A landscape with many valleys, sampled at points; each row gives a point and its height.
From any point a ball rolls to the lowest of the 2 points nearest to it. It stops when none of these is lower. Distance is the straight distance between rows; heights are no part of it.
q_528 height 378: [120  72 103 150  91 107  79 129 100 155  98 123 126  65 117 148 150  95
 134 126 136 140 134 116  87 190 150 101 149 159 151 144 108  81 186 101
 148 157 112 134 147 145 196  80 204 125  87 116 185 111 143]
q_689 height 233: [114 171  70 128 132 127 149 121 122 148 128 125 149 111 107 157 127 196
  98 152 139 138 116 150 141  80 143 199 195 104  89 141 141 157 167 132
 176  94 112 119 111  70  75 139 166 144 115 141 101 103 144]
q_182 height 199: [136  88  82  89 149 114 118 167 128 129 113 123 131  69 183  96 143 142
 116 127 144  96 128 116 117 117  71 229 138  99 160  92 130 140  99 106
 114 141 156 110 166  78 112 133 152 186 170 139 131 106 144]
q_263 height 154: [ 93 152  83 130 153 161 203 183 106  98 120  89 124 141  95 171 167 137
 123 181 156 138 131 170 129 127 137  97 149 199 109 142 163 121 149 147
 137  85  88 149 116 113  48 131 156 140  81  98 167 107 125]
q_168 height 521: [154  83 127 174 117 127 163 115 128 147 135 143 117 174 138 104 142 102
 160 136 117 112 144 125 106 167  63 116 149 122 196 115 161 147  90 107
  41 112 147 119 115 105 202 145 114 111 182 145  90 121 126]
q_884 height 477: [143 153 163  90 156 144  72  99 151 163 103 126 112 123 134 104 157  82
 111  74 116  94  54 131 181 172  75 149 138 163 112 126 171 145 151 133
 134 152  91  97 175 120 132  84  95  73 125  90  98 134  85]
q_841 height 463: [ 70 161 168 114 126 150 133 115 115 118 165 113 129 123 139 130  92 140
 112 153 117 163 163 159 163 116 161 117 117 140 112 127 104 142 150 150
 147  73 130 159 104 111  80 159 128 152  72 135  92 181 121]
q_184 height 276: [168 123 180  99 155 147  99 110 158 111 187 130  72 110 149 113 127  46
 151  98  92 119  87  81 130 123 183  93 101  97 131 101 108 145 122 139
 166 196 133 114  81 144  87 154  96 188 108 120 162 161 127]
q_678 height 246: [105 106 125  56 160  94 136 161 141 104 119 133 109 135 152 134 171  76
 166 152 174 130  74  90 131 119  82 133 105 170 133  90 163  83  72 113
 162 143 113 151 123 142 106 133 148 205 120 134 186 140 151]
q_356 height 380: [157  78 144 187 119 105 134  89 152 128 108 179  89 103 100 167 106 144
 122 116 115  70  83 118  91 143 134 150  79 118 166 149 122 182 181 101
 127 196 146 103 143 139 157 153 120 146 104 116 173 105 193]
q_535 height 259: [118 152 100 160 123 157 172 155  96 113 156 126 111 197  47 152 124 148
 124 179 140 149 140 132 101 123 122  82 150 145 140 159 136 118 107 160
 126  76 126 134  84 162 120 137 107  95 114 123 127 112 120]
q_776 height 292: [109 135 110 151 112 101 144  91 130 150  81 127 174 100 144 138 113 178
 105 110 118 114 164 156 132 134 123 145 122 149 131 175  94 158 153  93
 123 130 160 102 187 107 201 115 167 105 138 169  94 109 151]
q_721 height 394: [183 116 176 164 106 109  72 155 154 185 137 128  86 142  99  64 122 122
  90  99 118  99  59  78 138 151 128 127 114  56 142 137 198 127 111 136
  72 133 104 114 122  88 121  93 110  68 155 118  64  80 149]
q_435 height 322: [141 105 162 164  88 108  73 110 169 142 145 140 126 119 148 127  63 156
 118 112 139 138 125 119  86 107 150 172 165  31 118 172 137 155 175 124
  68 155 135 121 132 143 130  99 136 105 149 143  86 123 178]
q_10 height 337: [153 145 182 145  94 132  93  87 132 142 147 116 116 149 126  84  93 109
 116  69  94 149 128 133 169 142 214 108 143  84  80 151 106 130 157 127
  94 134 107 117 112 111 122  98  94  69 136 120  96 156  73]
q_830 height 549: [143 154 144 142 174 139 174 120 155 165 111 108 147 137 197 129 156 157
 119 129 140 105 156 173 104 156  50 125 135 163 144 137 147 169 100 129
  99 123 153 135 140 110 125 172 153 102 171 163  82 114 143]
q_213 height 565: [184 101 113 136 120 122 132  87 145 106  96 152 101 129 110 162 139  76
 173  89  84  88 105 127 126 164 163 123 118 128 134 118 114 126 143 116
 118 193  94  95 132 155 164  78 110 103 153  83 181 117 122]
q_778 height 340: [120  90  97 144 108 150 116 111 118 125 123 111 113 103 139 145 159  90
 144 133 122 151 140 144 106 179 163 102 176 171 152 124 117 105 142 121
 144 116 109 147 120 156 148 107 167 128  95 108 166 132  93]
q_978 height 348: [162  99 147 192  87 121 114  90 166 148  98 144 109 130 156 135 104 134
 120 102 114 122  92 131  95 152 111 176 176  84 124 160 153 170 167 114
  78 141 115 106 163 127 173  75 128  66 169 127  85 115 134]
q_284 height 397: [124 160 102 106 140 106 134 152 131 164 125 144 161 137  63 109 162 142
  91  98 130  85  78 104 206 132  93 147 131 166 157 106 176 128 120 144
 112  90 130 100 155  82 131 144 125 121 110 126 113 111 108]
q_62 height 164: [160 124  99  91 138 134  96 166 134 111 103 149 122 155  81 202 133 117
 146 110 162 140  72  96  70 133 119 149 146  68  95 162 150 106 195 155
 129 160  88  94 104 170  92  81  97  92 123 108 165 119 115]
q_598 height 200: [ 86 162  74  94 147 133 150 170  93 122 123 113 134 119  81 166 151 163
 125 194 159 147 117 152 140  85 162 160 141 119  78 152 138 112 163 140
 179  87 103 136 105  96  42 128 175 153  76 124 125  99 158]
q_991 height 619: [151 134 146 138 158 155 122 152 117 113 167 135 130 149 102  91 117 133
 139 105  94 163 153 125 193 107 187 103 133  55 103  86 122  69  79 166
 102 154  99 150  77  58 101 129  74  88 152 124 137 146  66]
q_395 height 201: [112 139 119 138 101 127 144  95 112 116 137 117 106 126  96 130 129 150
 111 123  92 109 129 141 155 129 198 119  99 164 117 148  88 156 125 121
 173  84 134 110 147 137 145 133 105 124  81 125 132 100 107]
q_807 height 447: [ 99 108 108 129 160 146 144  74 132 133 141 120  84 140 158 159 203 126
 156 167 173 109  83 157 105 145  60 144 130 148 147 104 181 152  95 106
 157 122  90 144 114 113 118 159 157 141 118 148 113  84 176]
q_230 height 510: [115 120 119  89  96 146  67 158 100 171 123  73 131  70 168  70 162 107
 104 139 144 159 123 130 133 131 171 120 177 144 122 129 153  74 114 127
 160  98 105 171 141 144 120 101 194 121  92 155 136 107  83]
q_357 height 610: [148 148 115 124 130 163 131 165  95 134 158  99 116 134 108  73 159 118
 138 123  91 153 148 135 186 128 219 100 127 137 101 101 116  73  81 156
 152  86 115 150  78 103 113 141 117 120 111 115 151 121  60]
q_419 height 583: [164 129 126  96 138 119 124 150 136 125  94 126 134  95 125 122 149  75
 143  98  98 102 122 117 144 153 146  89  87 176 147 109 125  88 109 133
 145 175 112 103 148 153 144  96 136 130 139 108 188 117 119]
q_931 height 403: [133 156 150 176 144 179 162  53 158 128 171 118  82 162 136 126 153 159
  95 123 125 109  85 155 170 146 120 119 127 167  88 116 149 190 105 146
 184  85 103 153  97 126 101 170  84  78 119 115  91 100  80]
q_854 height 628: [140 138 117 127 148 144  90 104 139 142 170 154 143 176 128 105 102 133
 140 101 121 143 116 154 196 105 183 152 134  21  72  95 153  96 105 139
  85 166  92 130  77  72  74 112 117  90 178 124 104 138 121]
q_93 height 70: [151 113  81 128 105 139 112 129 104  81 100 139 117 111 137 218 128 124
 183 110 152 154 129  94  65 147  91 160 173 108  89 154 104 135 178 144
 147 152  92 100 123 164 164  49  75 111 140 109 179 122 118]
q_949 height 306: [117 133 197 155  86 120 106  56 121 120 170 124 100 151 136  97 102 100
 155 112  85 157 150 121 169 117 189  74 122 102  88 127  90 119 108 113
 138 104 121 142 104 128 184 114  77  87 116 147  78 153  93]
q_185 height 599: [179 147 136 109 119 159 110 162 113 129 125 107 127  88 132  65 152  72
 129  78  61 131 142 107 170 157 200  65 129 157 118 100 104  87  96 149
 160 143 111 126 135 131 146  99 107 112 128 107 180 111  41]
q_853 height 141: [160 123 127 127  99 134 101 118 135 161 136 103  74  96 128 101 139 141
  93 112 117  97  85 105 120 133 160 175 158 128 129 144 108 168 128 134
 170  90 147 114 144 138 127 126 124 136 101 131 106  79  91]
q_492 height 369: [113 155 114 123 143  99 146 169 124 156  92 136 210 109  93 109 143 146
  76  83 118  97 133 143 201 162 142  99 101 204 155 138 137 123 152 123
 106 122 160 107 189  93 144 154 169 116  96 114 151 139 100]
q_470 height 310: [169 107 160 133 122 137  86 135 136 137 160 122 120  88 148  71  89  79
 114  98  85 126 143  94 126 128 176  85 126  95 162 100 106 128 117 137
 115 186 144 132 126 129 122 125 123 142 126 130 160 153 113]
q_707 height 73: [121 104 101 126 131 121 164 115 122 120 116 124 139 102 163 125 129 130
 149 136 115  96 196 151 134 136 155 115  99 173 149 120  77 128 115  81
 143 135 176 128 139 122 156 176 159 187 124 140 138 114 127]
q_743 height 503: [138 119  82 122 101 142 106 190  91 126 106  72 135  53 181  67 147 140
 123 158 146 151 187 114  87 101 148 135 182 141 120 130  93  91  96 136
 145 101 148 163 146 164 129 109 165 147 137 135 156  87  91]
q_84 height 375: [119 133 165 103 119  93  88  92 146  94 145 200 147 203  77 152 117 111
 162 110 155 122  88  73 139 109 109 133 130  35  90 120 152 114 170 111
 101 113  91 100 130 164 140  85  65  99 114 113  84 114 120]
q_426 height 266: [128 153 102 123 129 128 110 131 149 164 130 153 141 134 117 147 115 197
 100 135 144 142  84 133 114  82 103 209 177  50  96 138 152 152 145 142
 139 117 122 112 119 101 101 106 151 121 168 140  72  74 152]
q_875 height 247: [115 162 111 113  92 130 153 135  89  79 125  93 128 124 118 130 135 140
 141 145  98 147 176 119 127  99 179  98 107 158  83 145  59 114  98 140
 191  66 132 122 134 179 153 112  78 132 113 123 137 108  80]
q_183 height 432: [152 115 131 185 137 180 154  62 168 135 111 127  89 124 151 142 141 136
 102 123 123  90  76 156 133 175 102 155 154 167 135 126 156 208 142 130
 157 126 120 125 136 130 131 148 115  84 115 116 117 104  94]
q_460 height 324: [101 141 103 180 132 122 176  87 130 154 111 133 182 155 107 178 111 165
 123 134 120 140 139 198 123 125 132 136 135 124 139 159 154 170 188 111
  93 150 116 117 124  61 124 156 188 101 147 132 110 159 193]
q_99 height 407: [125 155  93  83 179 142 118 132 134 159 127 114 115 137 160 112 212 138
 123 160 158 119  75 136 145 115  74 188 161 102  96  66 173 114  83 135
 148  87  94 130 109 101  80 115 148 136 163 121  87  69 125]
q_376 height 153: [149 114 161 159 140 142 162 120 168 106 165 173  79 153 104 173  88 139
 111 151 147 113  79 114  92 132  76 130 133 142 175 130 164 187 135 154
 131 144 136 149  83 156  74 186  86 153 109 123 149 159 141]
q_292 height 508: [157 100 131 141 137 142 147 143 128 132 153 120  77 143 155 106 163 102
 171 166 122 109 157 121  58 146  63 121 126 133 186  99 127 137  61 114
 103 113 152 132  95 141 163 174 118 165 174 148 120  88 147]
q_523 height 252: [105 147 126 175 106 124 173  86 123 127  98 104 144 101 136 143 119 186
  72 112 113 122 136 163 132 153 148 124 132 192 115 185  90 191 159 112
 166  84 152 112 198 122 168 120 138  76  88 141 111 109 100]
q_243 height 398: [137 120 148 140 116  82  94 141 150 136 145 179 146 179  72 126 110 130
 138 132 154 122  88  83 128 108 108 132 118  43 138 119 180  99 137 123
  63 121 117 113 127 136 139 101 110 108 139 128  99 118 181]
q_461 height 170: [124  77 112  85 154 124 130 167 128 130  91  90 145  49 222  74 161 108
 132 145 167 106 160 129 113 131  68 160 137 152 143  77 141 111  96  79
 127 129 142 147 182 104 138 126 189 183 159 161 133 111 116]
q_147 height 303: [ 81 155 171  91 153  93 140 140 120  87 158 177 147 173  72 150 118 114
 142 133 135 151 115  82 166  98 104  78  70 142 124 102 124  88 102 138
 160 117 136 137 112 140 141 151  77 158  83 135 148 175 135]
q_129 height 230: [124 134  90  98 123  91 128 143 107 110 153 180 151 160  53 113 122 134
 159 126 121 112 132 102 197  74 166 144  87  85 135  87 121  85 100 121
 111 121 153 111 109 107 147 162  96 171 124 131 147 135 142]
q_959 height 302: [ 99 106  77 147 102 146 145 139  85 126 133 123 140 161  88 147 161 108
 149 165 145 151 148 140 108 144 120  89 170 175 176 135 156  85 119 127
 117  98 122 143 101 147 178 143 158 124 110 136 158 121 116]
q_625 height 395: [107 150 182  92 140  98 121 170 129 130 116 110 142  75 134 100 107 104
 109 125 107 122 135 126 154 115 180  82  37 177 126 141 112  96 129 118
 170 165 136 140 156 137  93 143 161 179  90 130 170 149 171]
q_174 height 478: [102 145 153 133 129 120 115 149 132 155 159 131 132 105 122  84 101 154
  88 123 131 132 156 118 163 124 125  98 129 156 174 122 131 130 108 134
 121  94 177 148 125 100 126 183 131 161  86 163 100 149 125]
q_585 height 448: [ 94 154 110 119 132 166 164 140 108 120 118 101 186 124 165 133 118 134
 122 150 116 186 185 187 153 120 150 133 154 149 107 117 120 125 165 158
 111  90 104 154 120  99  76 130 160 130 122 112 131 200 101]
q_262 height 211: [164 122 165 158 170 142 176 135 178 122 109 142  91 142 154 175 127 118
 119 124 131  96  77 146  84 181  56  97 104 197 186 141 174 170 121 147
 120 177 127 126 131 156 104 151 114 110 127 115 170 142 148]
q_479 height 456: [147 127 149 160 145 155 120  93 170 152 104 146 116 132 107 138 148 102
 103  89 121  72  49 136 171 192  72 125 136 186 157 133 195 202 149 134
 121 139 107 103 169 112 160 121 114  50 110  84 108 127  89]
q_987 height 208: [ 89 102 127  57 121  81 130 147 113  96 123 144 156 113 151 105 110 101
 172 147 168 144 130  78 150  84 107 155  85 146 138 103 133  80  95  82
 166 165 150 168 135 135 158 174 170 211 153 157 179 165 162]
q_486 height 196: [169 137  99 121 112  98 140 157 127 122 131 163 147 131  95  81  92 163
 119 103  86  86 156  89 164  79 149 152 101  90 150 112  98 133  94 128
  85 140 183  77 149 102 154 138  82 152 162 134 136  87 130]
q_442 height 374: [163  89 178 145  84 131  55 112 152 166 119 119  78 123 129  85 126  98
  96  91 124 104  37  94  98 160 104 182 166  62 120 156 182 165 180 109
  89 131 105  95 135 127 137  92 100  81 156 110  63 106 102]
q_499 height 202: [100 126 163 130 140 120 140 149 141  90 162 147 110 141 115 146  67 124
 113 154 144 159 139 109  96 110 118 132 133 138 151 138 110 158 148 139
 125 128 172 156 102 154  75 184 115 199  92 118 156 222 164]
q_391 height 272: [141 103 190 162  70 122  63  77 138 162 170 109  69 131 139  54 120  80
 128  98 109 141 108  82 135 147 154  92 161  93 136 123 130 141 105 114
 114  90 131 140 125 120 188 111  97 101 111 148  49 133  86]
q_91 height 339: [105 174 175 106 128 102 128 153 123 120 106 134 192 100 104 117 112 125
  96  79  99 117 155 118 184 137 126  76  96 205 132 137 112 117 149 144
 131 114 131 109 182 141 168 107 107  98  91 122 149 171  90]
q_648 height 166: [113 134 165  85 150  84 135 161 115 132 130 142 171 130 154  91 106 137
 137 120 145 138 143 106 161  98  83 116  56 137 139 111 139  83  65 117
 133 187 150 159 137  90 143 161 140 154 169 173 142 147 155]
q_259 height 453: [122 127 172 136 125 145 128  87 143 118 137 116 148 102 208 119  68 122
 143 131 121 159 213 144 105 126 104 102 147 124 129 111  90 131 116 134
 115 130 138 152 121 162 155 112 118 110 172 162 108 195 120]
q_302 height 267: [ 80 136 134  82 123 110  97 135 117 108 126 131 159 119  90 175 111 120
 148 133 137 150 128 134 134 100 177 166  77  86  81 141  98 106 200 126
 148 137 109 125 132 140 100 117 131 155  87 115 153 176 171]
q_677 height 117: [105  95  62 117 112 127 104 145  92  79 133 150 131 135  75 189 139 104
 185 160 166 160 141  91  89 106 126 140 158  98 136 125 119  89 152 132
 144 127 121 131 101 162 155 116 113 169  96 118 182 151 143]
q_913 height 10: [144 141 123 147 158 148 179 144 128 121 104  92 135  97 198  99 134 151
 145 157 101 117 234 203 113 138 182 126  80 155 100 125  62 141 120 104
 106 141 164 154 122 111  83 185 181 149 159 119 143 116 148]
q_655 height 529: [146 113  71 178 133 173 176 121 108  97 124 120 102 138 131 191 136 143
 161 166 133 146 167 160  66 147 136 140 169 138 131 139 107 141 146 142
 117 126 121 137  82 142 107 146 126 137 140  93 177 131 140]
q_772 height 338: [122 161 164  73 163 129 131 145 131 102 140 163 138 169 118 175 115 131
 123 128 138 157 118  90 125 117  77  95 125 125 111 111 126 115 122 176
 147 108 114 124 110 167 100  96  60 116 107 124 118 157  93]
q_757 height 386: [166 162 115 165 106 150 170 160 124 130  98 111 129 139  92 153  95 177
  94 125  83 140 131 164 115 127 190 160 121 124  86 189  96 155 182 170
 120 117 123 109 132 134  84  97 114  78 148  87 135 122 107]
q_850 height 365: [118 148 158  95 140 125 115 126 140 127 146 161 163 160 138 143 105 135
 106 121 151 167 123  97 128 123  42 134 186  95 132  92 154 136 132 172
  87 104 114 129 126 134 120  88  82 104 148 133  87 186  92]
q_21 height 319: [140 128 149 144 117 101 107 117 152 165  91 127 158  88 148  99  77 148
  99  90 107 106 155 140 137 134 140 118  81 122 148 146 112 135 133 110
  92 172 154 113 178 126 160  99 155  93 159 155 113 134 167]
q_142 height 297: [ 92 159 153 156 135 116 158  88 136 143 121 148 146 149 114 179  95 195
 103 154 138 136 127 172 100 111  88 117 117 125 133 175 152 182 157 138
 123 134 130 133 126 124 111 151 135  97 132 157  80 143 190]
q_398 height 387: [111 161 128  98 156 147 125  94 136 135 134 124 148 153 178 132 166 140
 121 137 142 152 121 137 136 118  56 153 187 121  97  80 142 132 100 150
 133  80 101 128 120 127 124 102 114 105 165 130  76 133  93]
q_458 height 487: [116 158 106 108 142 148 129 144 108 124 115  85 164  98 212  97 161 144
 140 172 149 169 199 165 110 106 122 124 157 132  87 100 130  76  89 135
 130 102 110 181 109 145 115 129 173 108 170 152 138 126 113]
q_465 height 357: [153 154 113 110 141 140 109 180 123 149 149 124 126 137  81 108 105 153
  98 132 122 133 126 125 139 103 183 132 119  83 116 142 126 109 124 168
 132 125 130 123  93 130  57 124 123 115 124 124 130 119 128]
q_989 height 257: [107 140 152 137 162 121 187 113 139 117 104 132 155 152 130 212 146 150
 107 133 159 118  98 169 104 145  59  96  97 198 149 177 172 167 147 136
 127 166 100 115 154 140 116 136 139  80 117 133 155 141 175]
q_529 height 509: [174 105  79 195 104 155 169 157 117 118 106 115  83 123 121 141 134 140
 124 144 117 117 157 114  46 161 111 117 187 169 175 150  93 147 122 137
 112 120 171 119 127 168 165 138 120 130 135 100 162  81 106]
q_968 height 268: [ 93 138 106 110 132 108 184 130  90  83 144 160 167 198  57 166 136 126
 161 139 123 127 150 134 171 112 127  98  71 170 141 127 132 104 117 125
 115 117 128 114 111 120 156 164  95 143 114 122 161 157 127]
q_439 height 192: [129 100 139 136  91 135  74  95 126 156 135  84  81  92 171  78 159 111
 105 113 121 127  85 125  96 151 111 192 175 113 113 124 110 162 120 100
 163  70 135 117 168 126 177  93 129 121 138 142  56 109  82]
q_820 height 345: [109 139 190 141 112 110  93  51 134 131 163 158 101 205  88 133 124 119
 131 121 145 136  74  87 162 127 127  78 114  79  96 135 158 132 126 123
 129 103  93 137 102 132 150 104  75  65  95 126  42 115 121]
q_796 height 124: [137  89 105 104 146 132 136 152 147 117 104 106 103  54 192 100 156 111
 129 130 133  86 153 125 135 138 147 113 145 181 144  95  98 127 112  92
 148 122 164 138 160 125 122 145 170 205  91 126 160  97 100]
q_290 height 489: [154 114 113 163 112 141 174 172 101 116 115 123 119 152 117 128 111 109
 135 143 119 121 206 119  62 145  95  66 141 174 195 149 106 118 114 117
  98 163 184 129 126 177 166 166 130 170 145 127 156 123 135]
q_85 height 434: [112 165 100  99 134 154 138 168 114  97 108 113 177 130 150 164  98 164
 125 146 128 189 181 152 116  94 141 145 146  93  78 145  94 116 158 171
 123 108 116 127 115 143  61  93 110 120 149 110 124 166 117]
q_196 height 354: [149 137 114 202 133 140 178 103 149 147  83 142 151 126 102 176  99 174
  91 114  95 112 103 180 133 151 153 160 135 135 116 169 142 190 209 138
 108 152 115 104 137  92 115 124 153  69 143 101 131 136 135]
q_155 height 251: [117 108 139  61 144  92  64 169 130 151 148 150 117 131  95  95 156  89
 137 141 159 125  56  73 136 108  98 155  77  84 149  81 165  83  81 123
 150 138 128 135 122 123 111 132 142 177 113 140 132 124 168]
q_933 height 222: [105 149 101  66 116 127  75 134 102 113 105 127 147 119  92 186 149 123
 150  95 166 150  98 113 107 129 161 162 137  78  51 175 112  98 221 129
 162 135  78  87 118 133 111  82 115 117  96 121 162 122 112]
q_160 height 304: [ 69 162 177 111 125  89 139 127 120 120 113 134 205 135  79 150 108 131
 121 108 126 143 132 140 164 124 133 109  60 155 105 138 120 109 183 134
 121 126 110 132 167 144 130 123 121 120  98 118 159 212 162]
q_114 height 470: [ 98 130 118 143 126 141 162  93 118 116 107 103 163  98 205 151 123 144
 163 161 142 163 222 179  82 122 113 128 151 144 111 137  92 116 135 111
 132 124 131 155 120 147 161 128 168 120 172 160 126 153 147]
q_641 height 413: [125 127 156 124 169 152  96  53 156 151 134 112 116 126 211 109 157  97
 171 126 136 129 140 162 147 139  89 124 108 138 111  82 137 111  84 115
 142 147 102 149 116 128 149 124 148 114 179 146  92 149 148]
q_136 height 411: [145 136 123 155  81  98  93 118 149 165 148 144 135 169  76  96 119 141
 105 109 135 121  78  94 161 119 148 156 160  55 118 138 181 127 140 124
  77  95 107 117 130 101 140  95 129  77 147 131  63  93 131]
q_245 height 412: [156 147 126 142 132 150 165 157 139  89 100 148 127 152 111 202  75 173
 124 144 107 146 138 144  79 108 129 146 125  96  89 178 110 155 182 178
 120 143 119 106 109 175  78 100  68  99 148  97 143 144 130]
q_156 height 225: [145  89 117  85 139 107  67 154 132 150 143 127 112  78 141  58 144  95
 115 107 127  88  81  91 147 116 128 184  94  97 168  76 139 123  82 110
 137 160 144 115 150  96 111 138 152 193 127 136 139 115 149]
q_538 height 431: [102  99 147 125 168 136 127  60 133 139 122 114 117 147 175 129 198  91
 165 136 145  88 105 157 137 154  31 118  79 177 141 109 165 143  77  88
 142 131  96 122 142 110 185 138 138 119 166 140  78 114 163]
q_43 height 106: [100 143  99 105 170 147 196 156 109  76 119 101 116 147 144 173 180 122
 183 189 152 138 160 181 123 113 137 103  91 168  85 116 130  97 109 137
 139 116 101 159  91 135  64 152 133 161 117 105 172 127 148]
q_66 height 349: [170 136 150 148 133  90 143 127 157 138  94 158 137 111  96 125  96 134
 103  81  73  63 115 121 153 142 163 111  56 138 154 130 108 151 156 113
 102 183 161  81 170 130 143 134 115 122 130 106 161 127 159]
q_693 height 236: [165 120 155 187  61 121  91  80 142 176 159  81  71 136 152  81 139 108
 122 110 128 146  79 147  85 144 153 140 167  88 109 138 118 136 101 113
 118  89 138 145 154 131 169  89 130  80 161 148  44 120  87]
q_6 height 377: [132 163 151  78 148 120  91 190 109 149 136 107 138  87 123  73 118 137
  84 117 110 121 131 117 171 102 193 106  70 114 108 130 113  91 105 153
 165 150 131 129 132 117  61 127 130 144  94 140 150 110 129]
q_252 height 492: [108 118 120 141 104 137  78 151 126 187 135  98 123  64 145  72 126 134
  85 144 152 136 141 129 112 142 141 120 187 150 181 140 142 130 126 121
 129  83 160 168 141 118 117 151 205 146  80 165  98 117 134]
q_526 height 104: [122 104  92 126 108 118 119  70 126 124 130 147 117 137 128 130 139 125
 171 124 116 107 133 134 145 110 133 172 134 104 131 108 111 120 104  98
 123 119 127 108 130 123 193 114 126 136 161 145 110 106 142]
q_597 height 454: [111  99  87 113 119  74 168 193 108  96  73 139 166 115 112 151 137 120
 134 116 155 122 156  81 112 145  92 124 120 204 158 138 103  97 158  90
 129 177 176 130 182 139 158 157 155 207 123 102 211 136 141]
q_883 height 534: [136  97 109 170 134 144 179 107 133 150 120 126 157 168 128 151 160 130
 127 124 139 100 131 154 108 188  55 107 158 179 195 150 164 197 124 107
  90 114 151 121 157  93 192 166 150  94 143 145  92 105 112]
q_612 height 296: [122 143 126 115 133 131  94 123 160 140 131 144 158 125 167 151  76 182
 116 115 130 151 131 166 113  88 133 178 135  37  84 143 131 133 129 137
 102 169 123 111 130 128  86  88 144 109 187 145  97 123 174]
q_377 height 58: [131 132 112 134 158 157 185 174 113  79 103  87 116 108 188 137 134 121
 181 184 132 147 214 183  94 111 149 122  89 154  96 117  79 120 128 131
 111 154 139 171 100 137  54 170 161 190 151  88 171 149 163]
q_405 height 433: [138 128 178 116 132 152  66  57 156 151 143 106 116 131 208  99 105 102
 140 101 124 149 142 143 120 133 118 133 147  82  86 113 111 125 118 124
 122 154 103 138 114 147 128  83 112  87 181 150  75 155 115]
q_934 height 416: [117 146  98  87 165 124 108 123 122 175 129 120 131 132 124  82 207 125
 114 119 141  90  76 133 221 121 114 146 114 160 129  86 177  96  71 127
 149  96 105 119 132  70 123 137 153 141 119 141  94  83 120]
q_121 height 376: [106 165 163 130 128 154 113  46 125 147 187 116  89 187 100 131 142 143
 102 121 143 141  61 124 174 133 149 100 126 118  67 128 137 152 113 136
 187  85  96 149  84 119 105 131  85  76  99 123  50 106  74]
q_348 height 239: [106 101 181 121 125 136 112 107 145  84 185 125  87 101 152 138  92  57
 151 141 105 142 130 110  99 130 163  87 107 140 157 116  95 151 138 120
 168 158 147 150  96 171 112 169 127 203  74 119 164 194 158]
q_979 height 545: [179 104 100 168 136 155 168 106 138 112 129 144  80 166  99 180 140 121
 161 142 108 103 102 141  88 150 147 123 127 126 149 130 140 138 118 142
 114 153 105 113  86 160 123 127  99 105 143 100 178 109 142]
q_444 height 335: [150 105  87 115 120 134  79 150 124 141 140 112 147  86 144  90 102 135
 101 104 123 123 143 124 121 113 174 173 162  77 140 119 111 128 129 147
 108 152 143 125 133 118  90 114 147 138 137 125 154 130 113]
q_443 height 435: [ 87 110  91 135 134  85 146 148 124 128 111 144 150  96  98 148 140 145
 101 124 158 114 123 122 137 141 140 153 124 172 150 136 118 127 185  87
 132 133 167 132 161  96 118 179 180 206  74 115 182 145 165]
q_415 height 218: [127 148  91 142 109 157 146 174  86  75 132 110 100 157  85 141 123 138
 140 175 133 161 171 100  72  98 133  89 153 137 118 161  81 117  97 161
 169  70 150 125 106 208 122 130  77 136 104 113 135 108 103]
q_236 height 472: [140  83 121 121 121  98 158 192 108 135 102 128 159 142 143 115 113 107
 129 136 150 128 185 109  78 146  64 118 116 167 200 140 127 108 118  89
 104 197 190 156 168 137 160 172 171 194 167 152 162 136 153]
q_272 height 414: [ 58 112 143 104 122 108 149 159 114  97 110 112 134  97 132 140 133  99
 134 151 139 137 131 155 147 126 167  92  76 204 128 137 126  94 163  90
 158 136 125 168 150 131 114 148 191 193  54 116 182 158 156]
q_163 height 116: [120 143 176 113 143  85 144 147 133 134 135 171 165 155 132 111  88 169
 118 116 133 135 154  97 146  90  54 116  91  97 148 111 123 117  88 137
  76 146 163 118 141  98 159 126  84 129 173 166  83 138 152]
q_59 height 32: [ 87  86 107 119  94 127 115  48 106  88 161 147 110 150 116 170 135  93
 197 161 145 145 141 123 118 117 115 129 140 110 144 100 117 115 108 101
 148 120 106 138 101 153 201 120 116 135 115 152 134 137 145]
q_885 height 172: [156 113  54 147 108 149 113 189  87 100 122 120 101 140  56 152 127 127
 143 146 139 144 139  87  80 109 167 133 180 103 133 163 100 113 146 162
 136 112 145 114  98 178 126 112 104 148 105  92 166 108 116]
q_60 height 160: [164 143 166 152 140 109 148 155 137 110 165 177 118 155 118  89  70 173
 135 132 104 119 165  88 141  66 132 111  95  44 137 118  98 125  68 138
  86 152 176 109 105 100 133 138  68 138 171 149  95  88 161]

Call two points neighbours if one is among the 2 nearest of the other. Go from one point of each pair to the other, from neighbour to neighbour, staying as low as possible. Name the highest point that can't be avoided.
q_376 and q_163 | q_230
q_59 and q_395 | q_875
q_913 and q_820 | q_136

Two balls start at each pair of points below. Name the first point that both come to, or write never.
q_934 and q_230 | never
q_292 and q_979 | q_290
q_807 and q_655 | never
q_991 and q_136 | never
q_155 and q_174 | never
q_841 and q_465 | q_376
